A landscape with many valleys, sampled at points; each row gives a point and its height.
A ball rolls from a point to the lowest of its 2 nearest points, and stops where none of them is lower. Distance is the straight distance between rows; heights are no part of it.
nir height 1.79: [-14 -38  -4   6  13  -2   1 -12 -73 -72  -7  31  24 -54  -6 -36 -30   2
   4   4 -46  30  21  17 -79  10]
pigi height 6.03: [ 48  -2  13   8 -26  19  -5 -24 -15  26  10  -1  34 -35  23 -75 -56   4
 -46  15   3  12  -5 -92  21  37]
duru height 5.90: [-16 -35  16  -4  25  -9 -31 -26  18 -32  58  31  10  40 -22 -51  34 -19
 -11  38  16  -7  32  -8  -7  50]
lirad height 7.48: [-48 -43   5  -4  18 -33 -12  11  61  -3  49  38  19  31  23  21  54 -31
  18 -37  24  -4  31  48   5 -15]
sisi height 2.54: [ 11 -16  -4 -28  17 -21  -3  26 -12  24 -16   0 -14 -28  27  75 -15  21
  -2 -29 -66   4  -1  33 -15 -76]
Pali height 3.89: [-15  59 -30  36  25 -10  -4  52  11 -12  10  -3  45  18  28  17   9 -21
  13 -66  28 -18 -27  53  45  20]
ranug height 4.58: [ 26 -34 -30   8 -22 -18 -22 -29  53  -2  50  14 -34  67 -20  32  24 -16
  -5   3  17  14  30 -11  31 -61]
Bipa height 2.15: [ -6 -15 -12   7 -13   0 -19  58 -44  43  31   8  43 -41  49 -14  75  24
  29 -38   6  -6  15  24   7 -13]
bodu height 3.56: [-41  16 -27 -13  35  20  29  41 -14 -43 -36 -36  43 -36   5 -31  -7   7
  -6  17 -84  48   7  10  22  39]
dofop height 4.79: [ -4  -8  -3  16 -46 -34  18 -17  33   6  22  43 -76  40   1  32  -4   1
 -23 -37  11  10  25   6  17 -76]
Mav height 4.47: [ 34  24   9   6  17 -34  53  18 -46  41  29 -46  11  52 -33  75  37  68
  20 -28  -9  43 -15   9  54  -4]
rozuk height 5.08: [-17  10  78  13 -30 -15  39  13  18 -54 -46  -3 -25 -28  15 -25 -38 -34
 -22  10  40 -26  30 -64   1   2]
kor height 6.58: [ 11 -22 -12  12  43  -3 -21  51  45 -31  29 -27  -1  50 -26 -26  30  22
  -5  -1  65 -16 -30  74  -3 -18]
vuz height 3.40: [ 29 -17  10 -13  -1   9  32 -36  -9 -26 -21 -12  27 -27  78   5 -30  56
   7 -23 -46  -5  32  -5  -9  -9]
neru height 3.37: [  5  34  10   7  18   0  39  66   3  26  58 -59 -25 -33 -52  66   2 -15
  13 -32  21  -6 -30 -27   5  14]
Nepu height 6.53: [-20 -12  20 -57  18  30   5  30 -11 -73 -38 -12  26 -72  47 -15  11  25
  12  58  -5   8  12   9 -20  31]
rivi height 6.70: [ -3 -36 -16  47  14 -26 -38  41   8  -8  50  18  21  16  -1  19  32   5
 -17 -26  84  -3 -38  34  25 -42]
Dal height 5.13: [ -4  11 -24  59 -83  20 -24 -19 -46  -6 -36  46  19   8  20 -58  29  -3
 -47  18   9  54   3  -4  40  -5]
Kod height 7.04: [-43 -12  -5 -20 -18  21  18 -35  10  -6 -48 -24   1   8   4 -52 -14 -49
  -1  17 -67   9  63  23 -11 -26]
zonu height 7.16: [-21  32   0 -35 -15  31  51 -37  42   7 -86  -3  -6  40   8 -24 -10 -30
  35   9 -25 -12  39  -1  -6   2]
somu height 5.32: [ -2   2 -55 -12 -37 -17   7   8 -32  10 -12   5  17 -57  33 -75   2 -24
   0  11 -25 -19   5  48 -35  11]
zigut height 0.57: [-40  19  31  -5  -1   1  42 -77 -23 -42 -38  31 -47 -25   2  -2 -43 -25
 -18  39  28  -2  20   3 -22 -22]
fus height 5.02: [-11 -21   7  10 -42 -73  16  51  26 -61  13  20 -21  11  17 -11  35 -22
  -5 -32  37 -54  35  24 -35  10]
fas height 3.58: [-13 -32 -30  30 -25  -8  -6 -25   4  -7 -33  85  28  11  63  -2  11  -5
  -5 -19 -69  15  55  52 -17 -58]
mez height 5.23: [ -6 -19  34  36 -37 -17  47 -11   3 -40 -41  13 -60   0 -46   2 -37  14
 -14 -33  19 -15  16 -61  16  -5]
gub height 6.24: [ -5 -59  33 -20  44 -21  -6  17  54 -16  36   7 -36   4 -40  31  27  35
  24  23  10  -2   9 -10   9  -8]
Binap height 1.50: [  8  11   7 -23  -5   8 -19  46  -5  14 -61 -22  30 -23  46   9   8  20
  43 -54  35 -35 -14   4   2 -20]
der height 3.49: [ 25   0 -23 -14 -29 -31   7 -36  22 -20 -45  24 -11  -8  65  13 -34  12
  15  -4 -12   2  17  11 -13 -21]
zepug height 5.75: [ 34   3 -32   6   2  11 -33 -33 -40  89  44  17  -1  -1  -5 -28   4  -2
  -7  -9  22   7  16 -30  15 -47]
ketun height 2.23: [ 13 -25   7  -7  13 -15 -67 -18 -10   5   9 -32  -4  30  -7 -46 -27  19
 -63 -11  61 -15  -9   6  -6 -53]
Biruk height 1.36: [-12 -66  12  -4   0 -37 -41  -1 -38  -5 -15 -28   9 -35 -35  22   2 -14
  12  18 -97  14  25 -22 -25  33]
Buvi height 4.16: [-33 -41 -59  23 -49  18  22  -5 -32  -8 -13  78  51  -5  36 -27  40   1
  11  28 -49  75  41  71  -9 -10]
renup height 4.75: [ 19   5 -25  38  -6  10  51   9 -19  45  16 -37 -10  34 -41  37  17  54
 -36 -21 -28   1  25  10  23   1]
Kig height 5.03: [-17 -25  11 -12   6   8   8 -33  15  16  63   0 -28  18  17  91  22  42
   7 -14   0  36 -21 -11  47   2]
fidov height 3.18: [-26  -6   6 -28  22  -9 -12 -20 -38  25  13 -47  56  46  44   1  66  41
  18   2   5  35  -7  63   6  45]
sino height 4.98: [ 10  14 -19  30 -57   0  48  19   9   1  14  -3 -43  41 -18  59  34   9
  -4 -39 -46  -7  29 -13  36 -26]
rotem height 2.83: [  9  17 -27   7  15  22 -24 -32 -84 -10 -15  -3  43 -32  15 -75 -49  49
   5  -7 -49  45 -35  -9  -1  40]
Fevov height 5.34: [-13   8 -39  10 -83  30 -26 -23 -62  22 -42  38  28   9  27 -77   1 -14
   5 -17 -18  37   3  16   6 -42]
kefig height 2.11: [  8  27  -4 -18  35  -7  -5  34  15  38  41 -51  26 -19 -26  23 -22 -31
 -32  -9 -44   6  41 -54  20 -10]
losi height 4.09: [ 40 -19 -39  24  25 -48 -20  15 -30  71  44 -60  26  14 -20  38  24  38
  16  -5   9   9 -13  -2  -8  22]
movi height 4.71: [-27 -14  35   1   9  -2  20 -62  -3 -16 -14 -38  16  -2   4   4 -16 -28
 -12  49 -14  14  22   8 -12  58]
dopiv height 3.26: [ 23  30  19   7 -25   7 -58 -21 -21  -3  -5  33 -34 -38 -19   5  -4 -45
 -14  23   1 -25 -45 -78  23  60]
Kipu height 4.28: [-13 -13  -4  28  14  20 -60  23 -36  -3 -33  57  13  12  24   2  10 -20
 -66 -12   8  18 -19  64  -1 -34]
mibot height 6.15: [ 57 -65  59 -31   1  23  -1  24  56   9   7  11   4   0 -22 -35 -23 -18
 -18  46  32 -15   4 -45 -47  16]
nuni height 3.88: [-37  25 -11   2   8  28  17   8  17 -75 -21  59   4  28  11 -39 -11   3
 -52  -8 -38  36  17  67 -17 -28]
taka height 6.92: [-23 -18 -18 -22 -33  15  15   6 -18 -22 -64   0 -24 -22   4  -5  25 -40
   6  45 -61   8  39  55 -48 -29]
feti height 4.82: [  6 -26   2  -8  -7  14   2  -2  35  -9  65   5  -8  76 -15  45  22  32
  17 -16  27  49 -33  16  54 -26]
Lukif height 4.45: [  7  27 -35 -30 -50 -17 -34  31  28  10  33  57   4   3  53  22  50 -10
   5 -24  -1 -24  -7   8   0 -21]
Duro height 3.80: [-18   4  30   7   6  38  29 -20  30  34  12  -5  13  -5  19 -51   9  21
  10  20  50   3 -12 -52  31  21]
Levep height 6.28: [ 25 -28  60 -23  15  27  -7  12   2 -18 -29  42  18 -39 -40 -40 -25 -32
  13  46 -26 -14  -5 -53 -38  48]
Pok height 4.59: [  4 -17  -6  25  -6 -16   7 -81  17  42   2 -13 -61  25 -19  33  -3  -9
  31  26  38 -13 -55  10  -2  15]
Pabev height 5.89: [ 46 -25  -2  32 -12  38 -33 -28 -14  64  26  -5  12  14 -26 -56 -42   4
 -26 -11  44   2  11 -86  14  -9]
gaz height 5.65: [-55 -37  18 -14  52  18 -11 -46 -34 -17  18  60   7 -22   9  10  -1  51
  -9  -9 -27  40  31  32   4 -30]
zag height 3.59: [-18  41  18 -22 -41 -20 -40 -22  18 -11 -40  48 -28 -26 -19 -24  10 -65
  18  57 -14 -10  -1 -56  -3  24]
Zutul height 6.41: [-25 -24  38 -58  27  38 -10  42 -24 -39 -30 -10  28 -84 -32 -28  -1 -19
  27  61 -28 -12  13  16 -37  19]
Nus height 6.69: [ 22   8 -37  10  40  -1   4  21  39   1  50   1 -18  39 -16   8 -29  22
 -47 -30  40  10 -59  87 -30 -35]
tuget height 2.02: [ 29  43 -18 -15 -24  15   0  59  18  -5 -80 -55  10  12   8  15 -13  -3
  18 -41 -13 -12 -20 -32  24  -6]
Gako height 2.48: [ 43  34 -25   3   9 -32 -27  43  17  12 -38 -62  16   6 -14  37 -47 -26
  21 -47  48 -21 -33 -37  64 -44]
Did height 3.60: [-13  38 -23  -1   8   8  35 -20  -2 -55  -1  -5  12  37 -14 -21 -35  38
 -42 -28 -43  15  24  47 -23  39]
dorum height 3.57: [ 13  65 -10   8  10  48  10  42 -10   4  14 -71  20  37 -52  15 -18  -5
 -22  -8  40 -19 -14 -51  61  42]
mis height 1.87: [ 67  43 -40   5   4  33  -3  69  32  37 -18   2   5 -36  -7 -25   5  -2
  -5  54  34 -36 -30 -16  18   2]
tisor height 4.73: [-12 -27 -24   6  -5  61 -26 -18  -5  11 -40  -1   3   4 -21 -61  40  22
  -6  85 -20  26  -9   4  19   4]
gav height 7.23: [-36  10  41 -23  10 -27  20   3  32  -2   6  30 -13 -10  31 -37 -15 -18
   8 -22  58 -19  20   0   6 -75]
medu height 5.83: [-13 -60  43 -23  71  -6 -16 -22 -33  17 -10  -3   7 -29 -46  -9  -3  74
  12   4 -47  13  19  16 -17 -15]
Puruz height 2.92: [-12  -2 -18 -31  23  18 -59 -29  -6  18   5   8  29  52  36 -14  21  42
  -2  13  23  16 -26  56  -8  32]
rim height 6.43: [  2 -11   7  -9  20 -25  17  71  63 -33  25 -29 -12   4 -11  20   9 -23
  33  -9  40 -28 -15  16  21 -19]
lomik height 2.53: [  5   6  30 -33  24  19 -30 -23   0 -13  -1 -18  -3  41 -17  25   0  31
  31   8  -8 -19 -40 -19  -9  92]
Metud height 3.61: [-27 -15 -34  27 -51  -1  55 -38 -20 -18  10  42 -11 -33 -43 -53 -28 -29
  13  38 -68  17  74  26 -44  16]
limob height 4.57: [-48  -8  -4 -24  26  46  -6 -36   2  -4   3  31  -8 -39 -22 -61   4   1
 -12  73  -9  24  -5  65 -15   1]
lag height 6.72: [ -9   3  22   1  -7   6  52  14   4 -84  -2   5  48 -67  45 -35   5  -6
  16  25 -19 -15  40  14 -41  34]
Tok height 0.40: [ -19  -11   47  -13  -13  -21    5   35   26  -25    3  -50    7    4
    1   21  -20  -30   22 -108   13  -35    9  -54    2   -3]
zuki height 4.76: [-40  22 -17  -3  52  15 -34  -4   3  33  13  39  -3  41 -37  61  17 -14
 -15 -37  -8  37  -8  40  47 -43]
musiz height 4.36: [-31  57   1  17 -24 -43  44 -21  30  27  40  21 -47  22 -37   0  -4 -69
  25  -3  11 -41  -7 -24  10  45]
riv height 5.59: [ -5  -7 -12 -56 -22   2 -13 -56  -7  10  13  41  -3 -19  26 -78  -2 -50
  23  38   7 -14  34  23 -52 -13]
mamib height 2.65: [ -1  26  21 -37  29  -3  -1  32  22  23  54   6   2 -59  -1  52  -2 -21
  35  -8 -26 -10  17 -97  40  33]
Zev height 6.33: [-13 -13  29  -2  13  35  10  16  16 -21 -23 -32 -26   7  23  21  -2  10
 -45  12  58 -15 -57  44  -9 -27]
finip height 1.99: [  4  -5  10 -20 -27 -10 -79   4  11  -7  14 -12   4  23   0 -11   6 -40
 -24  -5  48 -22   5 -21  10 -24]
bula height 3.14: [ 28  31 -67 -11  51 -13 -35  20  46  43 -26 -47  43  73  12  11   5   3
  41 -22   9  14   9  19  39 -50]
vobe height 2.68: [ 21  56 -18 -27  31  41 -38 -27  -5  66 -11 -31  44  42   3 -15  -1   6
   7  17  28   6 -51  10   4  52]
lise height 2.89: [ -6   4   1 -26  52 -28   8 -19  -2  -8 -13 -28  39 -17  65  43  -3  66
 -17   7 -44  37   2  13   6   1]
pesa height 1.61: [ 23 -14 -17 -21 -24   2 -58   6 -11  19  28 -16 -11  21 -27  16   7  -2
   1 -65 -14 -10  23 -52  13  10]
Tuku height 2.34: [ 70  18 -33  15  21  35  18  27   9  81   9   6 -25 -42 -43  26  30   6
  24  67  25 -37 -39 -26  18  12]
Gesu height 2.79: [ 23  54 -57  15  19 -14 -29  36  20   0 -33 -45  56  59   3  41  36  -3
  -7  13 -15  13  19  32  45 -15]
sodo height 3.28: [ 34   9 -45 -54   6   6  29 -35 -24 -20   5  -5  32  21  15 -29 -27  55
 -11  24 -58  40  22  46 -60  43]
Pulud height 5.01: [-52  28 -47  18   9 -19  13 -22 -26 -32 -21  33  36 -76  55 -68  -2 -29
   5  31 -13   8  -1  55 -29  17]
gan height 2.70: [ 19  -3  25 -45  -3  12  24   6  -1 -73  17  34 -46 -67   6  13 -48  -7
 -10  27 -37  -7  37 -66 -41  33]
dipul height 4.91: [-36 -18  77  -1  -9 -12  37  -9  20 -25 -30  -8   6 -29   3 -25  -1 -70
   2  47   6  -8  69 -23 -28  45]
sabef height 5.46: [-19 -39  54  -8  62   3  22 -77 -20 -14  44   4 -32  -1  17  38 -27  37
 -17   7  -5  17  10  30 -32  -9]
bebi height 4.17: [ 12  20 -16 -10  50 -19  36  21   9  27  15 -64  27  40  -5  82   1  57
  44 -28   9  20 -61  24  42 -14]
Nale height 0.51: [-42 -44  13 -31   8 -10 -15 -14 -73  19  30  27   9 -65 -37  19  19  14
  45 -15 -78  17  11 -21 -29  33]
kol height 5.76: [ -3 -36   2 -37  45 -28 -50 -51  14 -13  33  40   9  -1  27 -49 -18 -14
  22  34   5  -3  37  15 -21   7]
disal height 2.18: [ -3 -20  28  42  20 -23 -29 -39   3 -19  -2 -54  23  72 -43  26  -9  -6
  29 -26   8   1 -16 -26  -9  66]
raku height 2.12: [ 11 -10 -15  32  -5 -14  12  46 -12  30   1 -18  32 -38  60  26  37  48
  19 -62  24 -23 -28  27  13 -44]
saliv height 3.34: [ 28  31  29  21  -6   6  10  53  44  23  36 -42  31  27 -61 -20   8 -42
  -3  10  37  -8  18 -63  37  46]
Digo height 2.42: [ 26 -28 -19  13 -19   3 -35 -39 -24  16  12 -60 -30  21 -11   8 -38  12
 -68  -1  19   2   1  17 -35  -4]
bedu height 2.96: [-30  16  -4  35 -47   0  63 -26 -42 -64  -8  76 -39 -42  -9 -17  44 -35
   9  49 -31  19  30  36 -35  23]
fur height 4.06: [  7 -12 -13 -29 -48 -29 -14  -6   6 -13   5 105  12  12  52 -19  19 -23
 -14 -38  -8  14  47  24  -1 -55]
funur height 3.03: [  0 -30 -14   5  14 -30  21   1  16 -13 -45  41  -7  19  46  45 -18  -6
   5 -45 -35 -13  19  29 -40 -73]
nivoz height 6.74: [ -6 -16 -33  -2 -83  10 -10   7 -19 -15 -60   4 -23 -67  45  -1  27 -27
   5  64 -40   9   2  12   2 -20]
lapup height 6.23: [-19 -40  12 -10  41  15  14  17  24 -22 -56 -16 -20  13  -2  32  31  29
 -14  41   9  16 -19  56 -15 -22]
Dak height 1.72: [-17 -11  12   8   5 -26 -39 -35   6 -58 -18 -31   6  40  19  49 -33 -23
 -18 -51   2   3  -9  11  10  13]
dofe height 4.50: [-47 -19   9  38 -28   3  41 -34   3  26   7 -73 -14  30  -4  29  29 -11
 -20  18 -19 -18  29  48 -17  32]
Rak height 6.56: [ 11 -23   3   4 -53  18 -18   7 -34  14 -27   7 -30 -18  37  43  40  -6
  -6  48   9 -23 -17  20  -3 -29]
maf height 3.51: [ 24   8 -34  34  -3 -24 -31  13  -6  13   7 -25 -12  81 -59  63  17  -3
  56 -47  13  -3 -65  27 -16  -5]
gobe height 2.40: [-10  11 -25   1  59 -21 -67   2   0   1 -32   0  25 -42   5  26  -5  12
 -24  21 -51  15 -13  29  18  -6]
mibe height 3.50: [  7  18  75  -2  20  12  37  -7  36  20  25  45   9 -22  -8 -15  -2 -25
  38  13  24 -14 -25 -82  18  67]
Pige height 3.00: [ 14  17 -32 -19 -30  18 -25 -11 -54 -11  39 -25 -23 -39   6  24 -16 -27
 -45  22 -51  10   2 -30   7  30]
bopu height 4.61: [-41 -38 -42  37 -14  -8  18 -18 -42 -43 -31  40  57 -49  53 -15  -2 -18
  -8  21 -45  44  10  91 -19  10]
Kunif height 1.41: [ -7   8  -7  15  21  -1 -20  56 -28  19  19  23  35 -46 -10 -47   5  36
  12 -61 -24  -4  17 -16  10 -27]
Debu height 5.56: [  5 -20 -33  -4 -31  24 -64 -29 -61  59 -14  47   0 -11  -8 -19  17 -11
  19  -3 -25   0  -4  11 -36 -17]
Lav height 6.95: [ 18  32 -14 -15  35 -21 -35  21  17   4  80  -6  10 -40  27  37 -40   9
 -14 -50  65 -11 -55 -16  14 -26]
dap height 2.69: [ 29  39 -32  35 -58 -19 -30 -17 -45   9  15 -20 -38  -2 -15  26 -40 -22
 -82 -22 -15  -3  -4 -39   3  16]
lesal height 2.91: [ 16   9  39 -25  -5  19 -31 -35 -18 -47 -14  22 -48 -25 -26  43  -1  -3
  21  16  13 -19 -54 -26 -13  40]
fis height 4.88: [  0 -18  10  -9 -24  -5  20 -38   6  35 -12  18 -21  10 -30   6  30  -7
  70  -8 -38 -30  18 -32 -22  12]
Zitim height 4.35: [ 11   7 -35  31  13  -6 -13 -18  41  26  15 -11 -38  14 -12  39   8 -20
 -14  34  25  11   0  -5  42 -21]
todab height 2.78: [ 42  17  29  27  11   9  13  44  -1  59   9  -8 -45 -15 -61  -7 -12  13
  19   7  56 -53 -47 -53  17 -10]
rilal height 4.22: [ 19 -40   1  34  29 -38  -7 -14  -3  42  37 -68  50  -8  31  40   8  21
 -23 -15  13  -6   4 -13  15  13]
godat height 7.34: [-40 -13   7  -6   0 -28  46 -30  54   1  24  27   0  -1  54 -18  13  -6
   6   5  19 -13  57  23  31 -43]
lonu height 4.08: [-37   8  12  28   5   6 -47   1  11 -68  -2  62 -16  43   3 -36  10   3
 -60   6  27  26   3  59 -17  -6]
mal height 1.14: [  6 -22  20   7 -23   8  -3  22 -36  -3 -16 -32  30  40 -11  10  15  31
  11 -95   3  -1  27 -52  18  10]
Vibed height 5.57: [ 21   9   5 -43  41 -23 -14 -14  67  -2  -8 -12   2   6  10  17 -45 -35
  40  -6  -3 -35  -5 -18 -17  23]
latol height 4.27: [-31 -13  32  14   3   1  22  -3  21  55  41 -34 -21   1 -40  22  54 -39
  12  40   6 -38  12  -1 -32  52]
zufir height 6.79: [ 31  24 -53  44   7  -5  -6  12  -5  19  26 -30  -8  67 -32  63 -16  22
 -48   8  23  45 -78  68   7 -28]
ruri height 1.13: [-46  25  12  18  -9 -41  -2  23   6 -53 -24 -31  20  13  16  20 -37 -28
 -12 -94  29  -9   8  -8  28 -27]
rinal height 3.12: [  6   8  11 -29 -49   4  16   2 -20 -44  19  17 -41 -70  35  24 -16 -28
 -60  26 -33 -10  23 -19  -2 -15]
sidet height 4.94: [-28 -30  -1 -24  30  40 -38  23  18 -10 -15  21 -19  69 -22  28   3  13
 -17 -18  -3  40  -8  56  20 -96]
pazim height 5.21: [  9 -15  34  -8 -36 -74  50   1  51 -66  17  -1 -18  37  28 -10 -27 -15
  14   0  55 -54  32  -1 -61  -8]
vifek height 2.32: [ 38  42 -61  26  -4  18 -28  42  -3  27 -39 -32  34   4  32  -7  25 -12
 -21  49  51  -5   1   3  39 -28]
Tili height 3.21: [ 12  -9 -18  37 -46  12 -67  -4 -10  -6 -17 -15 -21  66 -32  32  18  -3
  38 -27  69 -17 -57 -16  23 -14]
lemu height 3.02: [ 20  10  17  51   0  13  45  57  25  33  -3 -61  59  -8  -9  -4  26 -19
 -26  27 -29  -8  38 -68  19  55]
fem height 4.62: [  8 -15   5  35 -36  -9  57 -24  23  49   5   7 -63  23 -36  17  -7 -31
  64  -6  30 -49 -18 -25 -35  25]
mezi height 5.37: [-10 -12  47  45 -15  -9  52  27  51 -13 -12  -1 -59  38 -54 -28   2   8
 -26   7  39 -19  23 -18  26  -9]
fenon height 5.80: [ 45  -8   6 -22  -6 -18 -13 -32  75 -12 -20 -29  20   5  58 -15  12 -32
  14  41 -26 -10  35 -31   1  38]
tikeb height 4.74: [ 17 -10 -22 -20 -32 -27 -34  43  -2 -35  11  40   3 -11  49  -8  34  -5
   4 -39  24 -26  -9  45 -33  28]
nasu height 1.02: [-14 -46  34  14  12 -37  32 -67  14 -13 -14  -8 -49  -3   4 -12 -61 -15
 -12  25  64 -31 -11  15 -49 -17]
fak height 1.35: [-24  22   2  -4 -79   6  27 -75 -57 -42 -35  40 -24 -45  31 -30 -29 -55
 -13  78  -9  40  19   1 -32 -23]
lora height 4.05: [-25  26  -6  58 -20 -27  42 -26   4  17  14  52 -26 -26 -48 -41 -14 -27
  -7  -5 -38 -16  36 -22  -9  26]
Fomit height 2.46: [ 38  57 -38   0  39  27 -17  12  25  42 -12 -37  -1  42 -45 -32 -22  13
   3  -6  53 -26 -61  27 -15  10]
gesi height 3.82: [ 37  -8 -21  24  21 -27  -8   0 -16  70  -1 -28  -3  17 -18  51   1  23
  56 -54  30  -5 -55 -16  19   3]
pab height 4.93: [-12   4  10  43 -53  44 -13 -61 -28 -17 -65  29   5  21   8 -57  20   4
   6  31   0  33   0 -26  42  34]
pag height 4.33: [-42  24   6  -4  19  40  27 -10  10  36  -2  48  -6 -17  -4 -12  64   4
  35  51  -8   0 -16  54   3  16]
mise height 3.75: [  7  71   0   1  -5  56  38  21  -9  12  -6 -32  22  59 -33 -10 -39   8
  17 -64  40  -9 -53 -57  36  18]
Met height 7.05: [-10  32   6 -39  33  13 -18  24  23  15  86 -53  -8   2  -8   1 -48  -2
 -30 -15  75   2 -42  -8  32 -47]
zipi height 2.39: [-26 -16   9 -24  25  48  27  -6 -74 -49 -17  -1  45 -38  12 -25 -35  72
 -14 -18 -50  43  -8  45 -28  28]
Dono height 4.01: [ -9 -19  39  25  12  23  50  27  17  93  26 -39 -14   1 -57  22  17   0
   6  21 -18 -27  37 -45   8  -9]
vuzok height 4.51: [-36  24   0  27  43  13 -62  -5 -16  -3 -35  79   6  43  34  35   5 -12
   1 -51  14  38 -38  18  27 -25]
voli height 2.77: [-22 -40  11  16   4  -6   1  33 -59  25  38 -20  75  -3  44  -1  86  33
  -5   2 -20  38   9  24   8  28]
mupe height 7.28: [ 26  26  19  -2 -45  28  51 -19  24  47 -69 -29   4 -14  43 -56 -25 -44
  -3  46 -15 -11   9 -18   0  -4]
bunak height 6.04: [ 51 -32  35  23   5   0   4 -16  57   3  33  25   1  21 -22 -63  -4   1
 -28  43  21 -12  26 -51 -21  58]
Forer height 3.15: [ 12  27  39  -4   2  -1  29  34  68   8  47  40 -22 -20  -7  24 -11 -14
  33  -7  42 -17 -27 -78  54   4]
sove height 3.06: [ 63  -6  41 -10 -45   9 -12  25   5  23 -37  28 -60 -32 -21 -25 -26 -11
   6  24  43 -34 -45 -63 -20 -14]
kav height 2.90: [ 11  -4 -31  -5  25   1  49   0 -45 -38   0   2  25   1  -8 -44  11  78
  21  18 -70  50  -8  59 -48  78]
nit height 2.88: [ 57   3  -3  42 -26 -37 -38  40  -9 -20  -2 -30  19  37  -6  30  -4  -6
  18 -31  59 -19 -31 -71  44   4]
niso height 2.33: [  0  -4   9 -14  -5   4   4   7 -25 -94   4  22 -16 -68 -43 -32 -58 -22
 -37  22 -59   8  24 -19 -53  34]
poso height 2.24: [ 33  34 -12  -7  14  36  10  45  24  10 -33 -32  -2  16 -36 -56  -1  26
  -6  35  17 -47 -11  14 -47  31]
peg height 6.10: [ -5 -51  16 -49  35   2  23  19  25 -36  -7  -3 -27   6 -25   8  31  53
  20  21 -13 -38  20  39 -46 -12]
Mes height 3.72: [-23  25  33   3  50  -5  41  61 -17  53  35 -26  -7 -16 -68  33  32  35
  25  -7 -39  -4   2 -32  28  -2]
repad height 7.14: [-37  26  16 -52  16  17 -33  -3  18  15  37  -4 -23   7  29  -7 -21 -26
 -22 -47  48  15 -22  26  24 -85]
Gopa height 1.98: [-15  38  -5  15  10   2 -26  40 -39 -14 -41  16  17 -85  -1 -51 -47  22
 -12 -44 -39   3 -10 -13  23 -10]
pizo height 3.20: [ 16  20 -22 -33  27  31  -2   4 -38   2   0 -28  36 -17  -1 -43   0  50
 -20  33 -73  62 -10 -25  29  17]
vif height 3.97: [-49  53  -1  15  -8   0  -7 -32  13  16 -36  26 -22 -31  17   2  46 -43
  24  31  -1  -7   1  -4  53   1]
Rufo height 6.83: [ 12  41 -26  34  15 -40 -29  32   9 -29  74  37   0  -4  -4  28 -11   3
  -4 -47  91   1 -69  21  24 -27]
kat height 2.22: [-21  44 -28   1 -70 -15  49 -58 -60 -60 -37  78 -38  -3  21  -2  18 -54
 -11  23 -26  24  20  37 -46 -20]
danuk height 5.38: [  9 -20  16 -35 -19 -50  42 -19  82 -52 -24  15 -47  22   4  27 -52 -36
  55  19  35 -32  10 -16 -33   1]
Fen height 6.42: [  4 -19  17 -39 -10  21 -14 -31   3  11   8 -34 -54 -30  39  17  -2 -18
 -18  35  59 -25 -50  22 -11 -30]
goko height 1.96: [ 31 -19 -16 -25  44 -35 -52  17 -27 -26 -36  -2  -2 -12 -16  46 -16  34
   2 -15 -86  10  -8  -6  -1  -5]
bivap height 3.87: [ 11 -64  29  -4  12 -15  16  -8 -12  -3  30 -30  15 -59  60 -17 -14  29
 -17  -4   7  -6  11 -38 -15  12]
vemag height 2.60: [ 37   5 -16  32 -28 -10  18  36  14  16  11 -26  34   3   5 -12  -7  -5
 -37 -13 -64 -10  55 -80   4  12]
fatu height 5.25: [  1  -2  14 -27  19  20   1 -63 -21  -7  58   1 -24  26   1  52  -3  53
 -23  12 -45  39  36 -20  17  26]
kagir height 3.98: [ -7  44  30 -27   3  47  45 -13  11  38   0 -22  -3  18   4 -33 -20  43
 -10 -36   8   8 -16 -17  21  12]
Tet height 5.95: [  0 -19  14 -40  30  24  20  12 -39  20 -39 -18  -2  10 -45 -23   9  82
  28 -14 -43  -8   4  14 -55 -17]
mitu height 3.48: [-21  43 -38  -1  21 -19  -6   4  37  47 -12  -2  36  57  11  22  17 -24
  53 -50   3  -8 -24  50  -4 -28]
Fuv height 3.05: [ 10   1  15  43  16   4  25  44 -39  46  33 -25 -21 -31 -69  44 -31   0
   6 -58  50 -31 -28 -50  25 -34]

Call two points neighbours if one is among the 2 nearest of the other. Go from one point of each pair to the other, from neighbour to neighbour, staying as low as possible. Name the highest point that can't be avoided.
kefig, Zitim -> pigi
Kunif, Nale -> rilal
Binap, Kunif -> Bipa
mis, Tok -> fidov
Binap, nir -> rotem
Kunif, Tok -> rinal
